Each row is a point on a tangle of strands that fork, close into loops and nearly touch. The rows are in no order.
In the rows, 128 means zero.
Points whose rows are less than 53.1 apart are linked; no others are. Some points are linked to none.
fuvo: [139 133 163 115 142 119 113  93 134 129 138 107 134 123 129 151]
Fasa: [116 137 150  97 143 106 175 110 126 137 141 126 166 128 142 185]
nelod: [119  95 125 113 120  82  45  89 100 157 132 105 127  97 132 120]
teko: [118 123 162 119 128  99  98  74  78 142 147 103 130 100 141 124]
Subaf: [107 132 158 153 123 149 121 126  76  86 140 113 111 110 157  94]
zase: [128 135  88 105 100 158 183 166 160  89 122 197 148 143 133 149]
Buzav: [ 98  85  79  75 157 142 205 128 175 158  90 172 117 141 111 162]
Lamu: [ 79  97 143 151 131 116 105 117  50 109 137 108 108  99 172  83]
vuk: [110 102  87  71 126 135 200 128 161 125 118 188 141 142 131 165]
Nurek: [ 94 122 165 155 135 146 139 124  69  85 140 106 111 114 171  99]
Mobi: [170 135  89 158 102 121  31 153 159 157 122 116 100 146  84  66]
duzi: [118 140 160 137 124 139 117 109  93  97 142 115 125 109 147 121]
Taram: [100 140 176 129 138 122 145  95  72 116 148 110 137 105 156 135]
Solu: [118 144 174 111 142  94 155  83  93 146 150 105 154 113 141 165]
sokuf: [149 147 151 130 125 145 116 129 144 101 136 122 134 133 125 136]
vurag: [ 95 144 146 103 132 124 187 126 101 111 140 141 167 119 158 176]
susu: [110 149 149 126 124 154 171 144 107  81 134 138 153 121 158 152]
Fogi: [158 115 132 135 148 132  68 118 171 143 110  95  94 133  97 115]
botem: [115 136 149 112 135  61 212  95  98 173 153 115 177 123 129 197]
Vus: [173 129 107 159 121 132  47 141 168 149 119 111  94 148  85  79]
zafo: [117 102  70 102 164 163 180 165 192 146  73 166 113 144  99 151]
dal: [152 110 139 127 144 122  66 104 154 140 122  96 106 126 109 117]
neziv: [153 162 139 164  99 160 107 146 120  92 142 130 117 134 122  91]
falez: [ 99 124 167 128 135 108 117  83  58 128 146 104 130  97 154 118]
lub: [162 152  91 135 119 156 160 190 193 113 109 172 137 167 110 137]
pumik: [120 144 169 115 143  81 174  85  92 157 152 103 161 119 139 176]
fet: [122  94  67  97 146 158 187 154 194 134  83 185 114 148 104 145]
nepeb: [157 138  82 131 137 159 163 192 205 123  94 169 129 164 106 142]
kevoz: [112 142 165 121 139  72 198  86  83 162 157 106 170 116 137 183]
sunif: [142 148 105 171  78 140  61 159 105 125 140 126 108 127 120  55]
kag: [136 144 151 115 134 138 138 122 138 104 134 127 148 129 136 159]
guta: [149 145  91 120 110 157 169 181 179 101 116 181 145 155 121 147]
gure: [153 146 107 166  84 137  54 151 122 127 140 128 110 135 108  64]
lom: [161 149  90 164  81 123  40 155 136 149 135 129 108 142  99  58]
fop: [129 153 122 190  90 162 107 175  86 107 142 127  98 137 141  42]
zumem: [128 106  75  94 126 153 186 155 188 119 103 190 130 151 117 150]
zutas: [ 96 101 116 173 109 129  85 154  66 103 133 109 100 108 165  58]
Nibam: [126 138 169 112 145 112 133  89 113 136 145 109 142 119 136 159]
niveg: [ 93 119 158 138 128 120 111  98  59 113 141 109 118  97 159 104]
lar: [124 139 152 103 140 122 155 118 135 120 135 127 158 129 141 177]
dup: [127 133 105 174  81 141  65 160  90 110 136 122 109 116 131  55]
ridu: [ 88  96 133 162 124 126  99 135  64  99 134 106  99 104 171  69]
gur: [169 124 120 153 136 133  58 130 173 142 116 101  93 143  88  94]
Diluk: [121 109 155 112 132  86  88  71  91 161 142 100 130 102 133 128]
sunul: [141 160 132 179  93 161 100 156  98  97 144 128 109 131 128  68]
fabav: [142 108 131 125 120 114  52 101 131 135 132 105 112 115 115 108]
luf: [130 120 158 106 176 100 155  98 146 176 121  93 140 133 121 180]
siros: [130  98 129 119 122  99  47  92 118 145 132 103 120 106 123 115]
Zuko: [121 109  69 123 169 173 173 181 194 146  58 160 110 140  88 147]
kof: [106 113 107 179  91 135  74 168  74 109 134 117 104 111 151  52]
ratur: [134 126 161 106 167 102 137  90 144 163 130  94 137 129 125 171]
nef: [114 128 130  98 139  77 208 105 123 169 141 126 171 130 135 197]
Rovar: [109  91  85  75 148 135 201 128 173 147 102 179 127 146 121 163]
fafo: [156 155 148 144 115 149 106 134 138  98 138 125 125 132 118 119]
deko: [132 110 159 110 144  92  90  70 119 166 136  94 123 111 123 134]
bime: [116 130 142  93 146  92 191 107 128 159 140 128 166 130 140 193]
Keson: [142 127  76 136 161 163 160 194 204 138  73 153 118 157  93 144]
sof: [110 119  86  83 107 149 196 141 153 100 120 198 148 140 136 155]
Vaz: [170 146 136 144 133 148 100 141 176 116 122 118 118 148 105 125]
Kab: [159 185 106 152  96 166 161 195 161  97 129 173 150 162 120 123]
bita: [142 125 159 115 162 118 119 102 156 147 126  97 130 130 122 160]

A fork is a point with three links, a tip a point with one. Leave the first point through the second and follow the links. Name the first fork or tip that comes.
Solu; Nibam | luf
nepeb; lub | Buzav
sokuf; fafo | fop
deko; Diluk | falez
Vus; gur | nelod

A piece is all that can be reached along the links. How many separate loops has the piece of each point below (a circle has one, a figure eight two, a Y none), and how many tips (points with one link)?
Zuko | loops 0, tips 2
siros | loops 0, tips 3
fafo | loops 0, tips 2
duzi | loops 0, tips 2
